A landscape with many valleys, sampled at points; each row gives a point and its height.
A ball rolls from a point to the lowest of its 2 nearest points, and stops where none of them is lower. Distance is the straight distance between rows; heights are no part of it.
<649> h=307: [106 153 131 111 147 105 139 153  93 174 125 111  77  76 137 162 133 112
 130 163 128  99 175  79 157 102 152 104 134 129 107 105 179 111 140 134
 163  98 178 101 151]
<86> h=71: [ 92 107 143 130 155  93 176 121 118  78 170 100  85  84 161 154 135  98
  80 146 115  91  96 134 119  88 155 126 130 108  80  66 161 112 116 148
 141  68 136 141 156]
<1135> h=409: [126 106  96 134 117 103 161 149 107 112 124 161  90 104 141 145 154  80
 112 127 119  75 108  95 114 139 191 111 154 151 127  98 133  95 119 129
  66 141 142 113 106]
<274> h=212: [ 95 157 142 101 139 128 129  78 179 142 168  86 190 123 107 114 108 126
 131 156 113 170 126 133 143 118  53 121  87  99 171 124 141 133 135 109
 198  96  89 119 121]
<65> h=249: [170 142 120 113  97 166 104 114 125 121  96 169 101 200 102 114 126 180
 156  85 114 123 155 109 109 185 105 122 162 115 117 169  68 175 127  93
  91 109  93 155  68]
<1240> h=470: [113 102 133 131  96  63 126 141 149 187 144 140 166 146  66  70 132 141
 100  93  73 151  77 131 133 112  36 112 108 143 210 126 142 114 143 132
 160 183 139 130 161]
<318> h=237: [ 84 136 144 176 170 121 138 124 169 151 143 115 194 134  99 109 125 134
 114 141 109 128  99 154  97 107 116 127  89 153 175 149 141 158 131 141
 142 207 122 100 193]
<35> h=343: [138 155  97 110 172 155 128  86 148 110 190  35 141 128 146 144 118 109
 150 153 130 164 166 138 173 139 107 183 136  88  94 128 143 141 145 108
 135  53 107 114 110]
<1171> h=217: [117  94 142 127 115 144 114 108 118 111 155  72 168  93 151 109 141 104
  98 126 152 123  98 194 142 126 116 143 115 121 177 151 131  85 178 176
 229 133 141 158 141]
<836> h=220: [111  84  84 166 166 127 139 104 175  83 181  75 181  91 180 113 125 131
 129 153 112 161 135 181 121 115 156 201 137  96 154 107 153 150  73 109
 123 102 100 136  88]
<1234> h=219: [ 71 110 127 145 162 131 108 160 116 121 173  66 160 135 182 123 132 137
 150 162 132 102 152 127 124 106 178 168 176 116 137 182 151 125 147 130
 170 141 160 147  85]
<429> h=453: [170 140 151 141  86 123  98  97 166  81 141  67 180 141 174 147 143  44
  92 142 216 155 114 137 108 158 131 138 168 104 123 134  70 110 125 181
 175 144 125 105 113]
<1195> h=291: [162 104 133 119 115 167 105 130  56 161  76 122  53 101 143 143 126 147
 154  98 138 120 140 153 138 124 124 113 106 158  89 182 127  81 155 184
 167 140 182 154 157]
<1192> h=454: [ 88  92 151 169 141 109  97 121 133  99 175  93 214 181 185 116  86 103
 106 120 163 102 118 132 107 152 141 152 196 106 115 150 108 152 146 147
 174 141 120 161  92]
<977> h=363: [126 196 137 105 147 135 133 119 194 118 129 157 176 141 111 139 113 158
 139 162 106 153 165 114 134 144 123 121 110 105 152 113 125 173 107  80
  90 110  70  93  82]
<376> h=449: [108 133 112  71 107 104 118 150 101 156 109 152 135 101  84 158 142 145
 149 150 106 101 184  72 165 171 154 103 156 141 162 158 151 125 154 105
 101 135 135 117  75]
<1037> h=216: [150 117 131 153 119 121 107 159 169 143 132 164 142  77 138 106 123 153
 143 144 117 151 136 124  98  90 141 108  96 125 114  65 107 144  73  86
 116  88  95 160 132]
<954> h=620: [153 114 125  97 132 166 153 152  59 186  74 129  45 141 177 146 112 131
 143 110 152  71 169  96 124  97 162  84 151 146  69 100 152 132 113  91
  94  93 133 110 131]
<536> h=452: [103 100 139 178 132 110  85 169 100 224 140 131 167 166 137  76 112 137
 156 120 117 110 151 112 105 116 100 116 173 138 144 163 106 154 160 106
 184 161 169 145 174]
<1079> h=555: [131 102 101 162 102 162 134  80 163  40 126 170 121 151 132 134 128 119
 113 139 138 122 128 181 106 177 134 147 149  93 140 102  84 131  94 131
  87 101  61 124  69]
<528> h=398: [195 173 143 104  90 156  97  86 148  99 139  48 130 152 156 156 148  78
 136 127 198 162 138 137 137 151 100 139 139 113 107 165  79 100 133 163
 184 110 128 119 129]
<1019> h=368: [108  89 125 144 122  94 139 142 104  95 154 144 124 100 136 131 146  48
  81 123 127  89  91 127 131 145 149 121 146 128 138  89 123  83 142 148
 122 113 143 127 134]
<578> h=211: [167 144 139  56 107 170  68 131 135 150  79 143 131  88  87 130 118 168
 160 119 135 206 146 116 121 135  85 110 111 124 129 162 100 166  79 120
 132 101 112 164 114]
<1455> h=700: [ 94 143 123 161 155  99 104 190 144 170 117 137 163  99 121 154 126 102
 134 152 145 108 133  61 123 112 187 111 137 165 126 144 157 133 124 138
 117 209 168  75 145]
<857> h=262: [173 143 138  84 101 167  78  96 161 130  89 117 147 136  99 133 113 148
 146 116 161 200 120 146 115 153  67 111  87 126 162 185  68 151  98 132
 175 120 118 159 138]
<1072> h=318: [146 197 134 123 145 143  97 148 175 148 129 147 154 148 137 147 112 125
 155 154 137 146 176  63 134 141 144 118 147  92 104 114 127 163 104  67
 102  96 102  86  85]
<1373> h=430: [130 160 135  94 143 134 165 127  71 189  70 141  73 184 116 133 131 182
 131 110 102 116 156 103 182 120  99 117 109 153  88 137 168 140 174 120
  94 147 149 114 154]
<1348> h=278: [ 84 109 107 139 136 119 146  97 153  82 180  90 192 100 144 129 127  95
 111 156 123 123 135 167 144 129 129 165 130 100 188 124 156 124 124 137
 164 104  86 133  71]
<1219> h=433: [179  83 116 108  80 133 125 126  71 135  87 169  36  92 156 139 142  69
 119  81 121 100 114 136 120 148 142 107 135 140 102 107 114  64 122 137
 116  96 149 162 133]
<922> h=563: [147 135 150  72 111 135 153  88 102  90 119 121  70 116 102 166 137 130
 111 114 122 133 132 157 166 156 100 109  90 132 125 154 125  82 173 147
 146  92 134 146 153]
<28> h=202: [127 133 123 139 161 128 152 137 128 104 142  86  89  78 168 135 145 120
 139 165 140 126 110 149 110  71 171 147 109 133 102 105 152 111 103 159
 130 106 167 122 151]
<786> h=496: [138  59 128 175 121 122  95 187 133 134 120 173 150  99 185  94 134 122
 113 115 147 119  92 114  79 131 203 131 156 119 111  87  91 138  92 104
 105 126 149 162 112]
<627> h=638: [142 115 106 113 120 165 117 160  88 165  91 124  79 120 186 148 135 143
 169 127 149  85 169  77 102 105 199 115 177 140  84 134 146 138  93  98
  99 112 135 127  71]
<129> h=618: [125 151 156 160 163 133 131 153 123 169 127 147 108 135 125 131 112 129
 104 139 153 133 113  93 115  87 113  88  89 128  55  74 136 146 119 123
 126 122 150  94 210]
<178> h=649: [122 109 103 138 119 133 107 161 126 139 139 150 116 124 159 135 145 165
 152 137 115  89 176  97 115 126 198 127 173 118 114 129 132 143 109  78
  90 109 109 151  50]
<85> h=533: [144  82 104 133 105 158 117 127 106 105 127 155  99 110 145 107 167 159
 135 104 104 108 136 185 114 141 156 153 133 113 144 144  96 108 127 108
 122  83 108 195  78]
<1183> h=495: [131 108 167 147 104 103  94 130 115 108 145  87 165 144 192 145 129  38
  85 133 194 103  94 107 110 154 156 112 180 132  96 129  91  92 141 167
 165 127 165 110 121]
<1437> h=404: [130 102 128 122  93  78 107 146 146 181 124 192 173 119  60  89 113 103
 118 115 106 153 109  90 127 155  62  73 107 126 162  90 105 113 121  92
 124 127 110 118 143]
<560> h=523: [102  75 164 204 154  90 108 153 116 162 176 157 174 155 135  62  87 130
 105 109 103 127  88 138  85  98 106 134 146 113  97  79 120 150 110 103
 126 125 125 159 177]
<2> h=483: [ 88 161 112 103 137 101 166 144 102 157 135 158 122 165 101 122 156 175
 138 151  79  88 169  91 166 156 157 130 162 148 147 134 171 146 173  88
  58 153 114 110  82]
<471> h=471: [152 171 124  52 122 161 117 102 130 103  69  87 120 121 101 189 130 163
 150 138 144 162 147 120 170 144 143 130 113 168 154 207 137 136 132 166
 133 171 155 128 110]
<728> h=374: [146 195 121  65 109 137  93 140 163 115  93 146 151 146 103 166 114 127
 148 147 139 138 186  55 155 181 136 114 161 113 151 150 129 159 144 104
 105 113 112  71  49]
<1002> h=615: [110 113 140 133 120 117 171  72 105 111 166 114 133 157  86  94 112 155
 108  86  97 128 104 197 144 116  35 155 118 122 163 155 139 125 192 133
 168 118  84 196 154]
<1403> h=375: [154 112 116 145  98 130 138 140 110 146  78 176  74 149 105  94 151 157
 136  68 117 145  77 156 125 106 127 157  98 172 123 141 119 117  91 156
  67 204 148 151 154]
<914> h=600: [136 103 130 138 123 154 132  79 113 110 131 123 126 160 116  91 140 171
 138  87  99 134 109 219 115 132  73 161 123 135 171 189  82 133 162 132
 161 124 101 201 140]
<408> h=500: [164 197 148  82 145 155 164  84 146  96 100 101  78 104 131 166 142 108
 127 150 152 172 116 149 156 117 106 145  53 131 102 114 132 124 121 156
 122  91 137  98 170]
<626> h=438: [113 138 132 140 152  85 128 159 170  96 161 136 154 109 173 154 102  73
 128 168 140 118 123  72 105 117 210 124 177 109 113  96 142 130  87 100
  86 118 128  75  85]
<550> h=543: [122  65  89 153 117 151 110 124 156  70 142 155 145 118 158 108 146 147
 108 113 115 114 134 186 117 162 153 156 157  87 169 114  88 136  99 109
 127  92  75 170  45]
<705> h=566: [109 114 131 157 148 136 151 114 115 123 131 106 123 103  93 124 144 149
  97 115 120 132  83 200 128 100  90 130  60 142 148 143 141 108 158 185
 166 157 143 139 205]
<191> h=264: [152 170 137 131 138 130 116 152 167 147 122 144 131 101 154 132 113 147
 153 160 130 151 159  75 119  91 158 119 119 126  79  61 139 161  88  71
  96  90 105 111 125]
<898> h=559: [ 85 133 168 162 179 113 149 141 140 117 167 119 149 153 176 125  78 163
 119 149 132 109 116 111  99  84 165 126 134 118  47  80 159 164  98  97
  94 107 119 111 138]
<1136> h=570: [142 106  97 123  85 137 134  95 123  64 118 169  97 175  99 119 139 125
 138 114 124 110 131 156 126 187 118 128 166 114 152 118  94  99 148 133
  84 120  86 129  74]
<631> h=209: [122 149 112  70 115 147 119 104 142  85 157  75 141 141 105 144 135 155
 152 137 102 123 182 147 160 165 119 145 144  97 185 192 134 129 150 116
 165  93 104 142  51]
<1408> h=395: [100 108 171 186 172 123  96 131 144 162 175 122 196 183 160  85  91 139
 151 117 118 108 135 118  91 109  97 135 178 129 127 169  93 185 149 101
 183 162 135 153 156]
<218> h=728: [128  96 113 174 126 112 111 169 143 151 104 159 152  95  91 130 146  95
 100 107 126 139  71 132 119 123 150 128  80 158 155 109 123 125 107 170
  96 207 159 107 184]
<817> h=288: [102 103 132 168 129  93 195 158 111 109 160 145  83 168 112  97 161 155
  91  92  95 114  78 139 112  70 140 154 120 137 102  71 171 125 111 133
  63 160 119 127 174]
<1138> h=308: [148 119 119 106 109 132 103 115 154 141 113  69 184  82 137 129 144 108
 108 135 167 145  97 166 136 127 119 129  90 142 189 166 124  92 142 187
 225 180 172 120 161]
<275> h=541: [100  91 152 194 157  90 126 175 116 156 156 142 144 139 157  95  87 176
 120 143 106 105 112 110  80  79 163 103 140 128  58  63 138 154 100  89
 105 107 132 134 174]
<910> h=659: [ 91  91 115 164 158 115 116 162 154 145 171 147 172 126 159  93 144 184
 145 141  75  98 162 141  97 118 179 144 173 125 150 132 125 165 108  76
 112 128 100 170  68]
<344> h=392: [164  88 115 114  98 115 164 146  55 160  91 142  26 153 155 143 129  61
 121  74 132  82 119 113 138 138 131  98 154 150  95 101 144  76 113 128
  99 125 157 118 144]
<487> h=485: [102  74 126 176 142 116  85 195  98 206 128 149 157 116 147  81 131 132
 133 132 134 104 133 113  98 115 164 123 162 128 134 132 125 130 137 122
 155 149 177 146 140]
<54> h=639: [113 155 147 145 160 107 151 151 137 174 121 145 126 148  73 140 138 140
  96 116 124 141 109 101 164 113  64  93  75 124  85  84 153 142 168 137
 137 143 150  88 234]
<505> h=173: [169 129 143  66  94 151  89 134 100 168  78 180 100  92  81 125 121 193
 144 117 106 165 155 119 133 130  90  94 120 137 108 129 107 157 115  88
 106  79 103 184 125]
<25> h=293: [132 162 160 150  91 111 141 148 114 135 114 181  87 227 105  88 133 145
 128  66 113 137 100 133 137 109  86 137 133 164 134 140 116 116 102 132
 100 199 137 135 141]
<1103> h=405: [164 189 115  93 125 159 144  87 178  80  98 129 152 117 104 166 120 134
 138 171 138 196 138 139 137 156 126 151  88 116 173 138 124 168  87 119
  81 117 100  86 104]
<157> h=504: [168 128 110  42  83 155  98 116 109  92  88 108  98 107 115 178 141 132
 146 115 138 133 166 106 152 181 150 125 144 139 158 207 119 103 140 160
 149 129 146 142  72]
<1177> h=311: [143  66 137 139 114 109 171 157  46 161 125 120  20 157 155 117 125 102
  97  75 126  96 106 133 123  87 117 119 144 132  82  96 158  75 132 144
 129 106 174 119 195]
<29> h=314: [176 172 111 115 138 157 115 138 136 142 125 102  90 103 150 120 123 197
 177 152 117 161 168 123 131  86 126 146 104 118  72  79 144 169 111  92
 116  56 118 142 126]
<291> h=448: [175  99 117 101  94 136 157  99 102  82  76 166  49  88 115 155 150  93
 108  89 117 123  86 170 128 155 139 121  96 162 134 123 103  77 114 172
  95 127 138 147 135]
<151> h=591: [139 139 145 137 159 151 157 150  98 160 109 120  77 154 173 134 104 148
 125 141 150 102 135 102 113  76 140  87 117 130  40  75 149 144 116 106
 114  90 149 100 164]
<418> h=376: [144 124 111 103 121 153  89 122 164 153  65  80 169  75 130 123 136 148
 156 135 155 191 105 151 117 121 109 151  83 136 187 192 114 136 105 184
 197 184 163 137 147]
<1109> h=355: [122 118 129 108 127 136 127 132  53 174  98 121  68 130 114 137 134 174
 155 118 112 102 168 125 158 127 131 117 131 159 111 176 156 102 178 141
 145 149 171 131 141]
<724> h=584: [135 159 153  97 123 129 138 104 121 126 121 154 103 142  95 145 127 128
 116 125 131 137 132 116 161 153  83 100  91 124 105 113 111 117 157 101
 124  87 117 123 154]
<137> h=193: [137 170 118  49 127 145 142 137 101 144  67 134  68  50 129 171 144 168
 152 148  97 126 165  93 161 104 159 127 126 157 100 122 177 136 118 139
  92 130 147 118 112]
<1242> h=123: [122 108 109  77 100 131 116  99 160 118 120 107 174 122  99 125 137 163
 138 143  97 144 136 139 121 162 107 106 129 120 230 183 120 135 142 120
 168 125 110 145  57]
<31> h=280: [147 136 131 149 142 142 105 152 128 140 105 131 110  62 130 120 140 126
 138 141 158 151 101 153 102  87 130 127  74 139 107 115 117 125  93 164
 147 125 158 132 175]
<810> h=185: [161  93 139 130 108 135 146 122  64 138 111 111  40 138 143 137 129 102
 112  81 140 109 103 163 146 125 100 119 105 154  82 143 134  55 169 172
 156 140 171 133 188]
<592> h=284: [138 161 122  87 139 150 125  91 155 117 156  65 138 107 115 132 124 129
 158 149 121 178 147 154 159 126  79 155  86  92 139 135 130 130 128 107
 159  63 109 130 124]
<1269> h=165: [135 102 104 160 147 133 128 128 176 106 157 114 155  77 161 102 125 139
 139 162 120 168 120 170 100  81 159 167  99 112 137  74 127 135  65 107
 126  92 107 147 124]
<1193> h=743: [136 129 119 132  91  98 117 136 109 159 125 145 133 151  97 144 124  80
 114 108 154 111 120  78 166 157 126  98 136 151 127 124 116  88 151 133
 128 168 158  98 163]
<1401> h=333: [110 134 145 163 159 140  95 145 162 154 138 118 185 129 144  95 120 137
 153 142 134 139 121 138  87 116 119 126 114 126 152 163 103 156 121 123
 172 162 132 142 146]
<819> h=450: [164 196 110  86 127 151 155  79 163  87  91  99 106 101 136 188 145  88
 146 154 158 178 124 129 148 149 145 157  98 137 139 141 131 140 100 152
  94 131 133  72 129]
<1394> h=369: [109 118 132 129 113  97 117 144 162 141 148 156 176  85 102 129 123  56
 100 150 135 128 117  90 138 141  97  80 110 110 159  78 114  96 117 108
 157  99 114 103 134]
<7> h=727: [143 145 122 104 104 126 102 127 130 154  91 155 154 146  86 142 119 128
 143 114 144 135 137  93 144 166 118 104 133 158 139 160 100 132 139 126
 114 181 137 119 130]
<380> h=553: [122 182 136 132 139 133 177  90 162  98 100 134 143 162  85 180 128 117
  83 129 143 147  86 128 163 149 118 111  73 160 135 118 135 136 145 162
  95 187 121  69 182]
<288> h=698: [131 178 124 139 166 161 120 134 179 129 129 101 149 137 152 129 128 161
 176 156 133 154 155 120 101 110 171 169 125 114 124 170 132 178  95 104
 106 152 114 116 105]
<792> h=593: [103 106 134 150 118 113 153  91 138 114 158 110 186 124  84 112 126  98
  75 119 132 130  74 172 128 125  69 118  86 133 174 117 138 117 162 158
 179 146 101 129 181]
<976> h=145: [107 138 133 154 111 120 182 136 110  98 143 164  81 212 121  85 153 139
 114  85 104 111  94 145 125 103 120 157 147 152 143 119 151 104 109 141
  67 191 112 125 119]
<793> h=451: [105 147 108 112 139 119 201 105 137  67 133 147  88 101 123 166 159 112
 101 149 111  92 125 130 135 134 177 121 121 135 140  90 147 116 131 130
  78 121 107 100 108]
<1056> h=299: [127 166 115  93 116 155 120 105 122  94 142  91 137 191 117 155 136 165
 145 122 124  91 175 121 147 177 139 129 176 124 149 200 119 134 188 120
 146 142 113 129  72]
<1458> h=421: [102  65 131 178 129 114 127  95 127  88 167 119 202 168 163  84 102 112
  93  94 143 103  94 176 113 161 127 174 191 113 172 127 119 155 165 155
 167 160 110 189  85]
<1024> h=713: [134 176 141 125 147 153 116 129 160 146  88 164 147 130 113 140 125 146
 152 131 143 148 129 102 109 139 148 117 106 149 118 150 110 163 105 114
  88 180 118 107 138]
<299> h=418: [156  97 111 113 110 144 134 125 103 127  56 155  65  71  90 151 138 128
 123  89 103 136  85 152 155 120 145 130  88 175 118 140 120 106 115 187
  91 180 166 141 161]
<287> h=577: [ 94 131 137 152 188 116 116 125 163 112 195  85 162 135 174 122  77 153
 140 155 127 148 149 127 124  90 142 165 146 102  74  99 155 160  87  89
 124  92 109 127 108]
<74> h=527: [127  87 153 158 123 141  87 138  76 150 141 104 119 147 185 124 120  93
 122 131 175 108 120 127 115 128 145 121 157 122  87 141 105 102 137 140
 177  91 175 141 139]
<538> h=370: [103 132 111 156 123 112 116 142 138 136 154 173 151 198 119 110 108 130
 150 132 107  91 174  81 121 176 140 115 210 103 127 115 115 146 145  79
  81 134  91 110  62]
<1277> h=365: [116  97 122 133 111  91 120 158  95 189 132 165 126 124  87  90 143 156
 137 119  90 121 134 139 132 132 103 121 133 140 150 133 129 120 144 100
 117 130 132 159 138]
<321> h=425: [131 151 111 105 130 149 112 127 138 119  79  99 128  77 130 159 151 135
 164 136 159 152 125 141 135 123 159 153  95 160 150 187 130 127 107 188
 147 181 167 121 139]
<1417> h=670: [ 70 119 134 176 182 106 132 165 160 130 158 125 187 135 161 112 128 148
 141 162 107 101 136 113  89 114 205 140 169 131 140 150 146 161 115 103
  93 180 121 123  94]
<1270> h=522: [173 114 110  83  82 171  93 123 103 100  88 146  83  97 126 145 153 139
 149  96 133 134 150 132 118 161 151 136 126 111 127 168  90 115 103 129
 124  81 117 166  64]
<935> h=605: [170 122 137 102  81 104 140 109 103 121 105 175  69 162  72 112 121 127
 112  76 122 162 106 137 162 148  55 116 109 135 125 122  98  85 141 123
 102 112 129 142 163]
<612> h=85: [ 86 147 164 143 161 115 138 107 189 168 149 130 202 118  89  95 109 139
 121 150  95 149 107 124 109 106  65  92  75 124 162 115 136 158 131 107
 170 144  97 103 172]
<942> h=377: [ 80 107 121 177 141 111 173  66 133  84 175 118 200 165 111 106 103 116
 104 116 115 100 113 177 116 134 110 162 142 128 179 136 154 166 156 148
 142 169  75 167 111]
<1036> h=539: [130 150 146 109 146 147 160  99 117 102 106 105  71  93 107 153 145 151
 115 132 130 137 115 179 151 108 106 123  51 138 115 145 139 101 150 175
 155 124 148 129 187]
<868> h=190: [148 119 121  91 108 138 102 113 157 125 102 156 153 153  78 114 128 174
 151 122 100 148 143 127 107 183  97 105 141 127 194 178  82 177 125 107
 114 129  98 153  72]
<384> h=589: [153 118 120 125  70  95 145 107 119  87 127 202  85 160  82 104 128  90
 107 101 127 126 107 133 142 169  79 114 144 112 140  73  90  77 132 127
  86 105 102 120 128]
<308> h=568: [111 114 164 164 155 158 132  92 105 105 165 113 113 163 158 114 110 137
 116 123 147 122 104 174 111 101 106 133 123 119  66 132 114 125 131 127
 143  96 110 170 148]
<237> h=640: [113 126 131 126 119 105 216  80 106  57 152 138  86 170 107 139 136  71
  81  99 134  92  99 131 151 150  97 132 142 122 109  71 159 100 163 164
  86 117  85 107 132]
<960> h=200: [106  75 139 124 142 104 191 128  67 109 149 111  51 127 163 145 137  90
  87 111 114  66 102 127 121 109 142 116 148 119  73  88 170  85 146 137
 121  84 156 131 162]
<1029> h=549: [126 110 166 162 145 136 107 130  87 128 157  98  92 121 172 113  98 119
 116 142 160 134 109 162 111  84 103 125 119 101  53 111 114 105 123 151
 181  58 159 152 165]
<478> h=480: [136 199 139  89 157 155 150 108 117 141  84 138 124 221 135 148 123 153
 126 125 129 112 139 107 152 135 104 119 104 153 100 146 135 153 184 112
  84 157 120  93 134]
<302> h=586: [130 118 134 157 143 181 113  91 140  99 145 114 124 143 157 105 139 160
 138 114 124 149 125 210 105 116 100 165 110 109 130 163  79 146 112 124
 167  93  95 189 121]
<27> h=715: [124 121 125 172 137  99 123 177 142 159 120 175 147 128 105 127 128  93
 122 121 127 120 104  75 111 129 169 113 127 157 122 108 133 124 104 124
  66 207 143  77 159]
<1366> h=482: [143  99 113 138 108 121  94 166 147 127 122 186 150  97 142 125 136  77
 133 135 149 122 134  94 101 153 166 114 152 107 136 100  85 122  89 106
 108 112 119 128  83]
<919> h=73: [ 93 105 124 123 132 126 113 145  98 128 166  62 165 109 159 122 147 118
 125 142 137  85 147 146 147 125 159 144 151 132 171 177 154  87 188 161
 209 155 169 147 123]
<1263> h=506: [123  66 137 181 135 126 101 167 104 146 140 159 144 130 153  68 130 132
 109 112 127 121  90 157  90 112 146 133 137 124 114 106 101 128 123 111
 126 122 149 172 151]
<1062> h=475: [115 147 122 145 169 166 108 151 112 156 145  77 107 163 199 124 107 172
 179 152 151 123 168 108 103  87 165 144 161 115  63 150 152 161 102  96
 131 102 157 114 106]
<170> h=683: [ 95 165 138 149 179 118 121 174 159 155 143 113 165 121 149 139 119 136
 166 177 135 126 162  74 117 105 196 136 157 124 123 161 168 157 121  96
 108 166 141  86 110]
<479> h=528: [176 143 108  74  70 155  98 107 136  74 101 105  92 151 134 173 143 101
 145 121 159 101 170  92 137 197 144 124 182 107 143 175  97 104 144 149
 147 114 120 108  47]
<480> h=437: [107 107 132 137 107  56 123 177 146 208 137 172 161 131  48  95 132 126
 112 107  86 145 102  90 144 124  63  98  96 136 168  94 155 125 119 112
 123 178 137 103 183]
<576> h=328: [ 72 112 123 157 142 136 198  68 122  60 166 123 159 116 118 134 130 136
  96 146 110 114 123 199 133 119 133 168 107 119 165 123 165 138 131 142
 137 119  67 158 110]
<855> h=410: [ 95 140 133 157 157 107 129 133 171  79 172 157 167 162 144 147  86 101
 123 158 138 108 154  93 128 150 158 114 190  91 108  89 137 141 117  98
  86 109  75  87  54]
<621> h=329: [156 158 112 145 145 139 100 177 122 170  96 134 123  45 142 116 117 149
 173 149 145 168 140 104 101  62 141 122 111 143  85  98 139 153  77 157
 135 141 168 109 166]
<677> h=603: [116 165 136 126 142 106 145 137 164 156 107 121 153 145  55 166 115 131
  97 127 120 141 100 104 182 127  95 100  64 151 126 116 141 140 162 157
 129 201 159  79 209]
<457> h=498: [ 89 150 122 142 150 119 183 117 145  87 141 126 138 112  97 168 153 105
  92 152 124 114 101 133 138 129 155 129  93 154 159 117 150 122 132 153
 101 174 122  82 157]
<875> h=609: [119 116 129 147  79  83 183  93 111  63 162 178 102 178  80  95 132  94
  83  86 118 130  99 165 146 133  63 152 138 103 147  80 137  86 142 156
 111 109  81 141 137]
<115> h=463: [155 141 115 138 125 102 105 163 185 127 118 156 158  55 150 145 128  46
 141 157 153 151 115  79  97 123 184 124 133 120 136  90 114 128  64 117
  97 134 132  90 120]
<1271> h=331: [192 169 120  95 102 164  97  91 178 119 112  56 165 128 123 142 133 103
 157 140 186 209 122 135 124 162  90 155 100 109 141 174  84 143 107 151
 169 123 123 110 146]
<272> h=393: [137 191 134  67 142 156 141  81 105 117 115 105 126 227 110 145 120 188
 126 126  98 111 160 136 164 158  94 125 137 146 140 183 130 155 216 118
 124 137 118 137 117]
<1356> h=330: [101  75 137 147 127 110 122 140 142 118 161 128 175  65 141 105 132  58
  78 135 132 117  89 148 123 128 123 127 121 105 166  81 126  94 130 137
 174  92 125 143 122]
<338> h=125: [145 129 121  88 108 134 125 146 100 155  94 162  85  65 104 142 148 192
 154 138 104 123 157 122 135 113 146 105 119 153 106 121 143 142 123 113
 103 103 122 156 116]
<100> h=384: [144 188 109 121 171 125 134 158 116 173 120  94 104  56 141 137 125 132
 164 174 137 154 164  85 142  80 137 128 108 121  81  98 179 144 123 156
 142 116 193  82 165]
<808> h=319: [117 119 125 148 112 125 110 135  94 165 142 153 124 191 127 103 129 143
 151 112 109 104 161 110 126 151 124 121 177 124 124 149 105 136 150  79
 122 128 119 154 112]
<1229> h=417: [133 175 119  60 101 122 108 136 113 141 117 123 104 116 120 182 129 112
 152 150 121 116 205  63 181 169 138 114 163 111 147 141 150 123 146  97
 134  76 134  94  66]
<738> h=614: [121  86 132 139  91  90 145 105 112 116 167 126 164 141  93  76 120  94
  72  76 113 134  78 176 144 135  44 149 128 117 184 109 145  88 182 158
 181 130 105 168 160]
<436> h=431: [142 161  93 127 181 130 133 152 122 156 146  67 112  84 174 137 115 143
 183 180 138 143 163  88 119  81 176 156 143 117  76 112 175 153 121 120
 100 104 176  88 123]

For each start below, name the point where the ball stops.
<54> => <1356>
<1002> => <338>
<560> => <808>
<1193> => <151>
<408> => <1269>
<7> => <151>
